A landscape with many peaks, sampled at points; each row gives a point and its height.
A climber steps from a point to the highest of its 2 nearest points, and stops where none of them is higher. Distance is the straight distance between rows; heights are no part of it.
J818 height 56.2: [132  98 151 102 128 119 114 161 154 154  98 152 163 124 112 120 129 110
 122 106 166 175  80 162  67 108 138 101 108 106 121 112 180 167 137  99
  75  81 169  86 141 122 114  99 140  88 168  59  90 122 119 142 128  95
 154  84]
J530 height 9.5: [ 88  92 140 119 165 119 172 152  95 133 123 146 137 176 106  66 165 103
 117 133 126 158  94 110  68  88 102 138 142 120 107 193 175 185 106 132
 166  97 166 115  90 113 146  88 130 104 126 146 178 184 148 166 139 123
 177 146]
J747 height 49.3: [114 144 131  94 167  87  95 149 148 145 146  86 205 109 168 115 135 152
 155 110 140 144 144 152 113  83 126 103 126 131 106  98 163 140 145  81
 110 114 133 149 124 136 103 104 144  91 174 119  82 117 108  84 124 137
  62 135]
J131 height 43.4: [100  69 109  94 147  96 124 152 131 182 104 151 154 114 139 144  97 118
 104 102 124 149 144 104 160 148 110 128 101 145 153  59 117 102 164  85
 149 146 130 173  88 127 158 156  97 160  91 137 166 114 169 124  78 138
 169  92]
J228 height 32.2: [175 141 108  87  70 178 113 109 107  88 135 150  62 132 122 126 132 132
 142 137 161  92 126 146 184 116 141  96 172 152 143 145  93 141 106 158
  90 132  60 138 102 184 172 112 102 143 107  99 146 147 171 243 124 137
 149  89]
J148 height 68.3: [151 158 153 192  99 105 130 102 176  88 128 128  94 112 132 131 144  93
 183 157 137 122 103 180 113 117 160 147 138 119 137 113 136 144 148 127
 138 130 117 119 129 112  98 116 126 104 160 136  74  68 103 130 167 132
 109 128]
J943 height 51.9: [141 124 134 109 186  71 105 163 142 151 171 108 164 145 142 113 145 136
 158  85 101 135 199 119 123 110 110 138 100 148 140  41 142 126 209  58
 158 141 136 161 125 147 160 119 124 157  87 148 156  88 130  70 154 121
 121 128]
J33 height 42.7: [147 131 140 189  85 146 165 100 179 113 135 196  50 153 105 101 158  64
 129 145 132 142  95 169  86 122 123 143 142 113 111 162 121 169 129 146
 120 126 137 106  88 136 135 112  79 122 132 110 128 135 155 223 144 142
 215 126]
J540 height 62.8: [122 139 110  86 162 101  88 165 138 127 142  86 198 122 150 130 137 181
 131 104 126 105 197  89 161 164 124 100 114 150 108  93 116  76 209  92
 110 130 152 162 163 159 120 155 165 140 112 125 116  97  96  27 111 119
  71 147]
J144 height 34.1: [158 149 141 137 132 115 133 137 169  91 117 107 121 128 109 138 127 147
 124 118 108 105 153 123 112 181 136 152 106 142 145  93 116  89 162 129
 140 141 133 116 173 123 101 163 156 118 113 139  99  87  83  43 141  92
  98 157]
J83 height 41.7: [146 126 139 207  99 122 164  91 187 123 151 187  44 121 123 113 162  51
 155 146 122 144  94 195 109 105 121 145 126 113 115 132 116 178 153 119
 117 134 120 112 114 130 145 138  61 133 134 131 109 117 147 204 139 144
 214 127]
J764 height 55.7: [220 151 129 109  80 170 100 125 140  90 135 127  68 141 110 134 142 133
 147 111 148  97 139 154 138 126 149  90 138 135 143 143 132 145 119 162
  70 122  96  94 165 178 146  97 146 111  98  92 105 122 134 179 160 107
 109  96]
J483 height 47.4: [142 103  92 139 134  68 116 131 129 191 198 127 101 149 120 112 118  80
  86 108  76 152 143  92  90 100  93 191  94  99 158 121 111 205 113 101
 112 157 132 102 150 115 133 133 105 174 115 142 115 128 117  98 164 139
 159 153]
J663 height 59.6: [ 60 149  91 156 163  79 108 111  87 145 178  76 145 124 186 112 136 140
 154 139  81 121 151 109 137  89 118 169 147 132 108 144 112 163 102 108
 165 151  95 183  99  92 122 128  97 142 163 183 124 136 114  77 106 188
  88 177]
J807 height 48.7: [126 143 144 207 100 120 151  71 172  99 141 165  54 103 149 110 164  75
 188 156 138 138  89 219 142 105 130 120 145 128 113 126 122 159 158  93
 131 131  96 156 102 140 135 127  49 111 142 142  99 104 146 205 115 168
 198 106]
J975 height 13.0: [ 97  79 155  68 171 124 167 193  91 159 104 153 185 151  85 107 134 125
  73 112 133 154 113  79  82 128  96 114 122 135 133 169 179 119 113 133
 122 107 175 112 122 122 147 120 140 130  97 117 186 165 155 135 124  87
 175 114]
J826 height 57.1: [105 148 175 113 165 122 142 153  98  94 110 113 162 149 119  98 164 161
 161 129 130 128 105 157  87  98 140 104 156 116 107 178 191 125 109 144
 164  88 142 117 114 124 118  76 161  58 141 125 148 171 130 145 140 111
  88 112]
J923 height 40.0: [ 78 141 102 167  99 116  76  80 136 133 139 111 124  41 200 160  93  93
 148 145 143 126  89 155 170 112 171 153 131 113  84  89  86 133 108 103
 126 144  81 171 133 108 112 154  88 111 218 124  76  93 109 148  69 185
  92 162]
J229 height 34.7: [ 92 144  70 170  88 129  92  79 104 160 185  98  81  84 171 163  90 107
 104 147 106 115 110 124 182 138 157 176 128  96 109 135  65 152  64 145
 115 149  89 152 138 101 130 163  90 158 177 134  89 111 100 129 100 170
 101 164]
J544 height 48.1: [145 124 131 154 102 152 149 128 142 120 122 182  70 154 101 104 138  88
  94 141 132 143  91 131  94 123 129 135 151 115 121 152 129 162 111 164
 117 127 137 110  95 126 137 118 105 129 130 110 139 153 164 204 135 129
 196 117]
J844 height 57.3: [107 125 122 104 162 111 105 141 129 155 123 107 198 114 151 145 118 153
 139 113 140 126 169 115 166 144 121 108 111 148 113  53 126  90 179  77
 125 129 138 166 114 139 124 140 136 133 135 118 124  97 130  61 104 135
  94 124]
J363 height 49.2: [234 117 132 113  84 169 124 124 151 109 105 151  70 130  88 148 120 135
 121 108 160  98 136 120 130 146 145 122 116 149 156 115 117 131 134 150
  81 123 114  73 188 160 139 116 165 123  73  84  93 107 137 158 155  73
 158 110]
J318 height 36.2: [152 146 110 130  69 183 136 100 109  85 123 161  53 138 126 119 132 109
 126 168 154 107 100 153 151 124 151 105 183 142 127 178  97 153  76 170
  92 132  77 134  86 155 156 121  98 126 137 109 145 162 158 248  99 155
 151 107]
J988 height 86.1: [ 42 133 127 133 173  93 146 131  95 151 114 110 181 101 172 120 122 136
 136 135 128 136 103 121 121  73 128 141 145 138  82 135 130 164  94 108
 186 109 107 168  86  87 120 107 112 108 181 170 149 162 137 126  69 187
 112 148]
J991 height 58.4: [107  84 122  78 124 158 157 160 100 128  85 172 142 147 101 116 118 118
  73 144 158 146  92 108 110 122 122 112 162 137 117 182 143 145  67 157
 103 111 133 128 100 123 142 131 127 125 122  94 174 176 168 209 101 115
 172  92]
J903 height 11.4: [ 87  91 145 103 178 115 172 169  94 154 112 153 157 171  96  88 137 106
  90 127 117 168 110  91  88 108  84 127 128 142 120 168 177 143 119 135
 163 120 172 117 100 115 143 127 140 126  93 139 192 173 173 145 136 115
 182 117]
J516 height 51.7: [ 99 157 162 120 172 121 154 128  79  77 123 108 146 161 125 120 161 170
 162 132 122  99 163 113 157 137 116 104 166 157 125 140 150  68 161 133
 216 130 110 173 103 161 159 108 135 148  58 182 212 152 157 113 158 140
  95 132]
J875 height 26.3: [109 141 141 137 115 179 160  97  85  67  73 157 109 126 139 156 125 158
 157 171 141  92 132 118 186 189 140  91 185 154 116 147 116  40 108 172
 196 136  97 161  85 128 123 152 125 139  85 155 175 147 161 178 129 140
 131 108]
J348 height 74.3: [ 73 141 128 123 174 104 136 137  91 141 127 101 166 126 130 109 139 151
 129 126 114 133 112 120 102 109 124 141 152 131 112 168 153 144  91 137
 163 127 133 135 104 100 114 114 130 109 164 163 159 173 108  98 112 154
  90 149]
J887 height 76.1: [156 134 130 105 106 173 107 112 124 109 103 129 118 116 135 147 121 150
 177 125 171 103 157 147 181 147 140  76 143 141 131  91 123  96 146 123
 127 124  99 156 119 162 149 116 138 129  91 104 130 111 139 161 123 125
 109  76]
J802 height 31.4: [166 132 156 139 126 123 161 141 168  84 119 127 104 135  87 137 130 155
 110 118  85 113 131  99  74 168 127 164  92 132 166 121 121 100 158 164
 127 152 172  81 178 106  98 158 173 121  94 142 109 104 101  56 165  78
 127 156]
J101 height 45.5: [113 157 160 156 167 122 163 118 109  84 143 116 120 181 117 106 164 158
 171 135  92 118 165 125 119 134  95 142 142 142 131 139 153  81 173 144
 214 150 124 153 110 142 135 112 137 136  72 188 187 140 152 114 174 144
 117 149]
J638 height 40.4: [156  87  88  97  83 147 101 132 123 188 137 128 113 113  89 151  80 110
  31 111 118 150 115  94 113 139 123 149  88 101 146 135  93 155  76 138
  29 133 136  82 181 117 134 159 127 157 136  86  95 139 118 123 124 115
 141 141]
J989 height 37.8: [156  86  72 118  75 132  86 107 123 196 143 127 107  86 120 170  72 117
  56 124 128 124 130  95 169 153 126 152  97 110 136 101  62 139  98 113
  62 143 112 121 163 124 138 168 102 170 129 105  94 100 109 118 118 135
 133 135]
J244 height 32.6: [141 161 144 174 135 115 131  80 126  87 146 122  79 148 154 122 154 134
 221 139 121  87 169 158 169 131 127 128 142 142 133  77 120 106 191 121
 200 149 103 180  93 137 150 108 121 141 100 184 141  90 139 138 170 152
 115 117]
J595 height 41.4: [120 153  96 124  95 167 131 109 102 136 151 132  80 141 130 132 126 113
 116 147 134 122 112 124 136 122 132 129 146 125 129 187 117 171  60 178
 110 131  96 128 110 123 140 114 111 127 154 123 136 170 134 186 110 149
 132 134]
J159 height 90.6: [164 158 124 161 106 113  84 117 182  80 102  72 153  93 154 133 109 137
 161 149 148 109 141 153 142 171 160 125 110 137 115  99 111 115 143 123
 121 123 106 121 169 130  70 141 167  86 157 119  42  65  75  58 148  95
  33 159]
J479 height 64.5: [112 101 127  46 128 153 145 174 112 143  93 172 172 134 116 106 128 137
  83 127 166 147 110 108 149  90 111  88 150 127 111 158 135 160  78 136
  86 100 117 132 110 145 155 119 127 122 123  71 166 179 165 203  81 111
 152  81]
J405 height 64.3: [104 103 142 116 142 113 139 153 136 161 116 149 159 134 124 120 119 110
 112 120 135 164 106 130  82  93 130 133 122 125 126 107 163 158 134 103
 126 114 148 116 117  98 126 108 116 114 164 105 137 135 139 135 125 120
 159 105]
J107 height 30.8: [ 95 143 137 167 134 159 162  93 101  86  97 139 107 142 139 130 138 138
 174 159 129 111 130 129 166 145 125 132 171 135 109 125 126  72 138 147
 217 144 106 183  62 132 123 122 117 133 101 176 183 132 167 165 125 151
 141 114]
J95 height 36.9: [186 114  76 128  83 121 111 104 113 170 182 137  56 158 108 137  96 111
  89 109 103 102 180  91 158 131  89 170 102 132 177 152  66 148 101 152
 124 174 132 109 146 131 153 164 114 200  70 169 116 130 134 142 158 135
 171 151]
J647 height 45.0: [137 121 169 111 169 122 146 167 142 107 119 129 164 157  97 131 142 153
 130  98 117 137 138 125  83 144 131 106 128 149 146 115 169  90 171 130
 153 117 163 107 144 139 116 116 154 115  79 120 164 128 131 100 153 101
 119 111]
J644 height 63.9: [197 150 126 115  74 202 100 100 111  83  93 125  88 123 127 154 125 155
 160 143 170  82 140 152 182 152 166  80 147 144 126 137 112 101 107 164
  99 117  75 121 150 167 132 119 152 121  95  91 119 126 122 177 140 110
  97  97]
J836 height 44.7: [171 154 163 185 146 113 151 113 164  80 162 119  78 179 114  98 165 137
 188 128  74 126 146 153  78 106 117 152 113 132 144 130 143 128 179 150
 175 148 124 122 123 133 110 106 150 109 113 167 118 115 107 114 200 119
 104 155]
J827 height 49.8: [ 71 134  85 105 139 126 109 133  87 157 133  86 162 108 143 154 104 148
  88 124 100 107 161  81 169 173 111 140 131 138 133 145  95  91 124 135
 127 150 128 151 118 110 137 165 122 159 117 134 149 115  99  68  97 148
 104 148]
J86 height 54.2: [ 66 161  75 114 164 100  99 125  81 139 168  58 155 122 170 138 124 178
 123 122  91  99 175  90 168 135 108 145 154 128 114 177 113 118 120 126
 151 146  98 165 112 104 150 131 105 154 131 163 147 127  95  67 100 165
  70 162]
J6 height 5.3: [122 145 136 150 129 115 141 111 132 134 172 150  95 138 149  80 175  88
 150 145 121 149 125 166  81  62 129 132 150 117 113 171 148 216 124 122
 118 124 110 126 118 121 160  93 101 111 161 141 138 158 136 189 133 163
 169 137]
J399 height 75.2: [125 119 111 137  98 145 124 113 138 154 110 144 116  92 135 144 102  97
 111 144 140 136  92 145 145 130 147 133 126 118 126 108 119 138 112 121
 103 127 109 140 122 106 136 139  92 136 171 113 132 125 135 148  94 142
 144 116]
J902 height 67.0: [147 128 109  82 136 136  97 147 134 131 128  82 171 122 129 146 136 189
 103 100 132  94 200  85 164 175 121 113 117 138 123 101 101  73 185 110
  97 133 140 148 189 156 137 156 159 160  91 112 123 109  87  46 111 112
  90 162]
J660 height 84.7: [127 146 119  53 157 146 113 159 104 154 138 123 202 125 134 124 119 175
 101 102 148 125 141 117 162  82 100  78 129 119 111 138 143 146 103 124
  96 107 115 139 140 156 162 108 133 129 141 102 160 163 137 126  93 127
 103 124]
J641 height 42.6: [142  94 113 128  85 145 144 121 123 165 118 150 104 113 101 173  71 108
  41 125 121 122 130  82 141 178 109 165 104 127 156 151  78 101  88 164
  91 151 160  70 152 103 107 192 135 174 103 137 104 115 135 104 132 101
 176 129]
J433 height 43.5: [110 143 112 145  83 150  85  90 135 127 100 122 136  47 183 169  90 119
 159 149 169 122  78 173 190 132 179 110 126 117 101  96  88 110 107 105
 120 121  92 169 124 121 118 148 102 115 200  92  80  92 115 148  60 150
  89 125]
J534 height 74.1: [138 119 132  46 142 160 119 155 127 155 107 140 208 139 121 129 114 163
 108 130 178 139 129 121 183 103 109  48 120 132 107 121 149 128 113 115
  77  93 130 133 135 172 139 127 154 132 131  65 152 163 155 161  96 105
 132  87]
J463 height 56.8: [154 165 135 117 155 146 129 145 130  86 159  80 109 145 119 108 169 164
 133 120 103 112 119 154  51 116 144 125 140 112 143 186 147 108 106 164
 112 103 143  96 166 147 107 102 170  79 163 137 112 149  85 108 153 103
  44 165]
J170 height 37.4: [ 89 121  76 151 105 106  65  87 116 171 164 112 134  48 195 160  96  96
 110 143 122 142 111 138 165 112 163 165 114  93  95 108  70 159  85 107
  95 137  84 163 138 116 128 153  83 128 203 110  72 107  94 132  80 183
  82 164]
J429 height 28.6: [161 116 172 175 115 121 162 155 179  87 112 149 102 142  79 131 137 118
 115 131 105 135  89 116  57 145 143 162  82 115 164 116 146 113 152 144
 126 128 184  64 156  93  74 144 168 101 134 124  91  99  92  86 178  66
 133 151]
J372 height 75.8: [ 50 138 126 151 172  83 144  99 106 126 130 115 151 104 198 112 125 132
 176 139 130 135 113 136 152  73 133 132 151 138  95 121 111 156 120  95
 207 124  92 201  69 103 131 114 104 117 172 194 148 148 151 141  65 212
 117 135]
J692 height 45.4: [219 111 140 119  75 183 123 124 159 104  80 164  91 120  88 167  87 138
 101 122 169 103 123 115 154 182 149 116 107 145 152 102 114  99 122 144
  92 125 131  76 193 147 111 143 158 133  77  77  92  92 137 136 146  64
 159 101]
J636 height 50.1: [167 166 161 152 165 120 144 143 136  74 158 101  95 164 118  96 164 160
 173 120  81 117 148 157  74 110 146 123 124 134 158 158 151 117 153 159
 155 140 127 114 150 140 109  94 163  89 117 155 127 131 100 105 183 117
  71 143]
J679 height 51.0: [ 93 101 135 178 126 126 171 132 145 154 104 150 126 131 123 157 110 100
 101 143 114 137 122 102 131 178 119 175 112 136 142 105 129  83 130 138
 168 141 160 125 104  93  88 172 121 147 125 161 138 100 147  92 123 120
 163 116]
J374 height 40.9: [108 126 170 102 171 120 156 168 121 112 119 126 176 139  97 142 134 155
 119  99 113 128 161  96 117 173 114 117 134 166 151 111 155  61 176 119
 164 135 160 132 140 137 132 141 150 150  62 132 191 136 155  79 143 107
 130 126]
J531 height 53.1: [110  99 127 123 118 157 165 140 121 129  98 173 109 143 109 108 133  98
  80 148 143 149  87 127 103 133 132 127 156 125 117 157 147 151  94 146
 119 124 147 123  86 110 125 130 110 123 128  99 162 163 162 208 112 124
 198 102]
J898 height 56.9: [ 84 104 131 169 152 104 151 138 137 164 124 143 135 143 129 122 130 101
 114 137 105 161 110 107  98 122 115 174 124 123 127 114 133 142 131 116
 160 131 156 126  93  88 104 142  96 137 151 157 144 129 142 103 117 152
 155 133]
J706 height 70.3: [118 146 177  92 172 100 144 144 119  99 127 127 169 148 136 117 153 157
 187 122 158 121 153 161 147  81 110  64 143 130 120 123 178 130 166 101
 158 100 117 149 104 170 166  59 159 116  72 123 154 139 162 157 151 137
 104  73]
J381 height 54.8: [170 129 108 104  68 206 103  91 123 107  73 151 106  85 141 161 106 132
 138 148 181 107  89 162 191 154 177  72 159 124 121 140 102 112  89 141
  80 113  85 140 124 151 128 139 118 119 137  60 105 119 137 209  91 120
 122  82]
J35 height 36.0: [107 144 131 171 137 126 154  89 118  99 121 146  96 134 158 110 138 120
 195 148 134 135 124 161 161 108 122 124 167 122 123 127 128 129 150 115
 191 139 100 192  64 132 152 102  97 138 127 175 165 140 178 188 107 180
 159 112]
J932 height 49.6: [117 123 188 123 178 120 152 171 129  85 113 118 167 157  88 116 157 157
 150 114 115 135 122 138  62 120 137  98 134 131 137 145 187  99 153 145
 159 102 165 103 130 127 108  98 160  77 106 122 146 144 125 105 161  91
 106 120]
J570 height 57.0: [154 125 136  74 178  93 100 177 156 140 157  96 187 146 135 123 144 173
 144  78 114 128 191 113 122 123 101 100  99 151 137  70 147 108 209  81
 123 124 155 138 175 173 155 121 149 146  73 123 140 109 113  43 133 103
  96 131]
J471 height 41.1: [160 116 147 128  90 172 131 124 152 111  63 152 121 100 113 182  95 133
 123 141 152 102 129 124 162 202 158 113 123 144 133  73 110  67 139 130
 130 130 124 112 157 130 106 158 147 135  99  97 116  79 125 112 125  78
 136  93]
J580 height 38.1: [158 153 162 183 132 128 151  92 152  82 151 134  75 180 123 102 159 123
 195 128 104 107 174 156 129 119 111 144 141 140 134 114 138 117 199 146
 206 159 112 143 102 143 129  96 124 144  80 187 150 104 140 145 193 142
 146 128]
J164 height 18.4: [100  97 122 125 152 120 137 148  91 152 151 126 119 165 103  86 144 107
  91 110  96 170 104 109  43 118 117 159 119 100 145 194 155 181  79 153
 114 107 174  84 140 104 120 115 134 117 166 140 137 179 108 110 142 110
 138 165]
J442 height 45.9: [103 100 101  96 138 121 118 152 110 177 120 124 147 112 133 161  93 136
  84 116 114 115 170  87 167 173 108 135 103 155 144  83  86  77 151 108
 132 144 131 150 112 119 150 164 111 173  90 140 153 104 129  89 108 128
 150 117]
J853 height 37.6: [108 159  81 133 103 138 104  88  91 159 175 102  89 121 156 134 114 120
 115 144 112 118 127 122 151 115 135 146 141 117 127 175  95 169  63 157
 113 150  86 133 131 112 137 131 105 145 166 140 120 147 104 142 112 171
 102 157]
J670 height 23.8: [169 133 139 182  62 156 148 105 155  97 143 164  52 141  78 131 135 101
 104 142 119 132  73 131  69 140 140 178 110  83 130 159 124 153  93 169
  99 130 152  56 155  95 101 123 146 114 155 116  82 138 110 152 169  93
 155 160]
J574 height 51.4: [ 76  95 114 164 164  72 139 142 123 190 175 126 138 151 124 113 126  82
  99 118  73 163 128  94  66 109  91 191 104 102 144 115 133 186 122 104
 137 145 155 114 121 101 109 154 115 149 139 148 126 140 112  76 156 148
 159 162]
J25 height 34.0: [153 130  91 137 108 132 136 111 122 150 174 131  75 166 113 126 116 104
 109 120 114 128 160 105 134 125  90 161 118 134 155 138 103 151 122 146
 140 158 120 114 123 134 147 124 104 173  94 161 151 135 145 148 152 137
 171 139]
J352 height 39.6: [174  89  80 104  68 132 119 104  95 168 141 141  69 132  94 155  68 115
  46 116 118 100 170  82 168 149 106 152 104 139 177 174  52 116  76 184
  91 156 145  89 157 122 117 198 114 194  79 144 111 126 146 144 136 123
 183 137]
J601 height 26.0: [187 117 158 181  81 118 142 125 184 100 136 166  66 134  81 125 130  91
 111 133 123 136  73 131  71 124 154 172  82  83 152 124 125 150 128 146
 102 127 165  46 172  92 104 139 152 117 145 107  72 108 111 118 173  79
 147 143]
J791 height 20.9: [134 134 130 160 117 146 151 126 131 122 150 141  76 169  88 107 147 114
 114 135  92 148 110 116  61 132 119 170 111 105 151 187 142 144  96 168
 125 124 161  84 127 108 103 121 140 125 140 147 113 157 108 134 162 112
 146 173]
J334 height 45.6: [123 103 115 147 118 101 122 133 145 173 150 133 122 118 107 131 106  86
  83 127 108 158  92 119  70 123 140 183  93  91 139 104 125 165 102 107
  80 119 151  96 155  96 111 145 117 124 179 110  91 128 100 105 139 120
 135 155]
J243 height 79.9: [176 142 115 117 125 125  86 139 167 118 100  81 174 106 129 129 111 153
 131 127 152 128 142 124 151 175 149 100  93 131 126  78 105 105 166 101
  79 125 147 118 194 147  80 148 178 109 139  90  46  74  88  44 131  86
  66 144]
J315 height 68.8: [156 143  70  86 123 134  63 128 113 172 156  72 181  98 158 134 121 175
  98 113 132 129 155 108 176 111 134 106 109 110  97 122 101 134 122  91
  57 142 119 154 167 145 143 137 124 141 169  99  79 120  84  73  98 127
  72 157]
J88 height 47.3: [122  90 129 103 167  84 123 164 134 173 135 140 171 133 135 130 117 119
 131  80 114 156 172 108 136 120  94 131 101 150 148  32 135 111 192  63
 156 136 144 151 111 130 161 131 103 156  87 133 175  99 154  94 125 131
 159  98]
J385 height 50.0: [131 111 138 131 103 129 118 135 150 138 123 149 135 110 102 133 123  93
 115 126 138 159  75 142  61 128 166 144 103  85 123 127 154 153 109 120
  75  92 150  69 157  94  97 121 135 101 194  75  83 122 103 139 141  94
 136 124]
J642 height 42.8: [171 101 111 114  94 123 119 140 146 168 158 128 107 119  94 134 111 103
  67 111 110 153 111 114  81 121 124 167  79  97 157 121 112 167  95 120
  56 131 145  69 188 109 125 140 131 140 137 101  87 130 101 103 153 106
 138 147]
J666 height 66.9: [ 45 128 102 189 143  93 124  88 112 141 148 113 119 106 206 127 127 106
 183 147 101 131 120 136 157 103 124 172 145 129 106 110  90 146 125 104
 188 141  95 195  71 101 122 142  80 144 173 193 129 113 137 109  79 209
 125 161]
J36 height 57.2: [144 157 150 185  97 116 126  85 164  89 121 138  78 103 140 129 149  83
 189 158 148 121  97 216 125 120 150 112 148 119 129 121 141 148 149 114
 135 125 113 133 108 130 129 107  94 107 143 122  92  95 133 191 134 158
 154  88]
J237 height 75.7: [149 157 102  62 138 149  79 140 116 166 152  99 181 118 154 128 119 174
 123 115 152 142 143 135 175  80 121  68 119 120 104 130 130 143 115 111
  63 119 125 139 159 178 158 112 134 125 166  97 115 141 110 117 100 130
  90 132]
J896 height 59.7: [106 143 176  94 193  93 161 142  87  86 125 123 160 160 127 101 161 166
 168 124 138 110 141 130 149  82 105  78 160 140 109 143 176 118 153 114
 199 107 102 158 101 159 170  75 145 126  75 165 213 160 182 156 153 135
 111 107]
J556 height 53.3: [106 131 156  89 184  77 104 168 160 151 119  95 225 120 165 125 140 161
 159  99 157 151 149 151 132  81 110  72 113 137 110  89 184 131 167  72
 125 113 160 147 118 161 116  88 159  94 141 112 103 121 114  75 123 135
  78 107]
J605 height 66.6: [ 85 149 147 134 160 129 138 142 106 108 135  95 157 138 115  91 161 155
 148 141 104 125 109 126  74 102 138 138 151 124 120 192 167 134  90 154
 157 106 145 118 109  95 103 107 150  77 177 164 143 177 100 103 128 133
  80 169]
J971 height 46.6: [127 103 140 158  96 130 164 134 149 134  90 162 113 105 113 175  90 114
  74 138 123 119 122  92 153 204 124 180 105 142 144  96 101  67 114 159
 136 152 163 101 132  97  99 197 138 154 114 151 116  95 137  87 124  92
 167 115]
J407 height 31.1: [151 111 118 132 116 132 134 120 147 144 134 155  88 147 115 140 110 100
 121 117 129 129 143 116 146 137 109 152 122 140 156  92 118 125 152 126
 141 149 124 124 118 120 146 139  99 167 102 142 152 115 150 149 139 124
 173 100]
J458 height 73.5: [190 127 100 116 105 122  77 137 149 138 121  85 157 102 141 124 120 166
 120 118 148 102 185  89 171 179 136 128  90 134 119  65  82 104 184  94
  90 139 130 131 209 155 126 175 160 141 122  98  62  73  79  39 124  80
  81 143]
J858 height 20.0: [100 144 145 124 127 189 159 133  75  82  88 135 148 146  95 151 146 151
 110 161 124 106 108 102 122 185 140 114 182 135 129 212 144  55  72 201
 147 130 131 105 123 117 112 144 157 123 109 132 174 172 134 147 132 125
 131 125]
J285 height 22.7: [110 160 155 139 128 194 155 106  74  66  79 123 128 136 123 147 143 161
 142 171 116  95 122 119 146 170 151 104 202 137 114 189 138  46  91 194
 179 132 111 135 106 128 105 137 145 108 101 142 179 170 141 150 139 138
 110 128]
J452 height 37.7: [138 139 147 125 115 166 134 137 139 106  79 130 148 117 107 161 116 153
 128 123 143  96 129 114 137 191 158 123 129 144 133 106 124  67 137 151
 123 127 132 116 146 122  95 143 157 113 114 115 129  99 112  85 132  98
 111 119]
J722 height 16.7: [111  98 126  85 175 106 135 171  96 159 163 121 147 169 104  89 147 120
  82 100 104 165 124  94  48 100  94 138 108 112 152 190 160 174  92 134
 103 118 174  82 155 124 154 101 135 119 127 136 157 186 112 117 133  99
 149 154]
J600 height 88.5: [141 133 114 110 110 145 104 114 130 134 115 124 136 102 151 146 106 131
 159 121 160 123 126 149 173 139 145  98 126 133 125  85 124 114 147 106
 123 128 102 152 111 135 137 120 125 135 133 104 131 105 128 141 100 127
 114  95]
J650 height 61.3: [104 132 183  91 203  69 135 166 147 117 122 111 194 142 140 120 146 159
 184 102 154 139 155 166 134  78 106  70 122 135 119 103 201 135 173  91
 162  97 139 142 120 166 146  64 162 105  87 123 143 141 152 123 139 132
 105  86]
J406 height 7.2: [ 88 125 136 155 137 117 165 114 115 131 132 162 109 153 135  72 183  85
 145 136 129 153 102 144  82  67 119 152 148 119  86 196 150 223 114 133
 159 103 133 126  80 110 151  77 110 108 150 161 157 181 145 199 121 169
 165 152]
J596 height 48.4: [151 154 117 117  76 179  89  94 132 136  93 124 141  76 160 154 103 126
 133 140 183 133  83 173 168 129 170  91 139 116 106 129 116 125  95 128
  74  99 100 136 146 139 113 125 129 111 191  62  78 117 116 159  92 127
 101 106]
J986 height 14.9: [ 82  92 122  67 169 119 131 179  91 188 122 115 199 132 102 124 122 140
  49  97 102 160 130  80  84 131  84 125 113 121 150 180 150 133 101 141
  85 121 180  97 146 125 144 133 152 136 130 120 169 172 118  92 113 107
 147 140]
J740 height 52.8: [117 124 108  97 137 132  91 144 136 166  92 106 212  97 166 142 106 156
 133 125 167 138 136 124 202 141 150  78 105 142  99  57 121  88 167  70
 109 112 156 159 122 144 104 141 151 115 165  80  90 103 126  66  87 128
  94 103]
J865 height 41.9: [ 95 147 133 190 118 111 161  72 146 100 141 155  75 108 162  98 162  86
 200 155 135 137 105 209 146  84 121 124 158 126 114 131 129 156 159  98
 163 137  90 176  74 141 153 125  62 128 138 181 133 134 159 201  97 207
 185 124]
J460 height 79.8: [157 153 144 174 113  90  89 109 184  77 130  87 130  92 153 131 126 116
 195 152 137 109 135 175 128 140 154 140 114 138 139  87 121 126 155 118
 136 137  96 129 146 117  95 133 153 101 151 143  55  58  86  87 167 118
  61 143]

Two climbers start at each pair of points below. Name the first point that both come to, or write -.
J244 and J875 -> -
J471 and J844 -> -
J670 and J642 -> -

Call two points neighbours if one is among the 2 nearest of the other. Go from one point of each pair to the other, from neighbour to neighbour, staying as high as possible. Name the lowest point that can't be avoided.
J988 and J706 -> J131
J600 and J706 -> J747
J595 and J988 -> J229
J600 and J159 -> J740
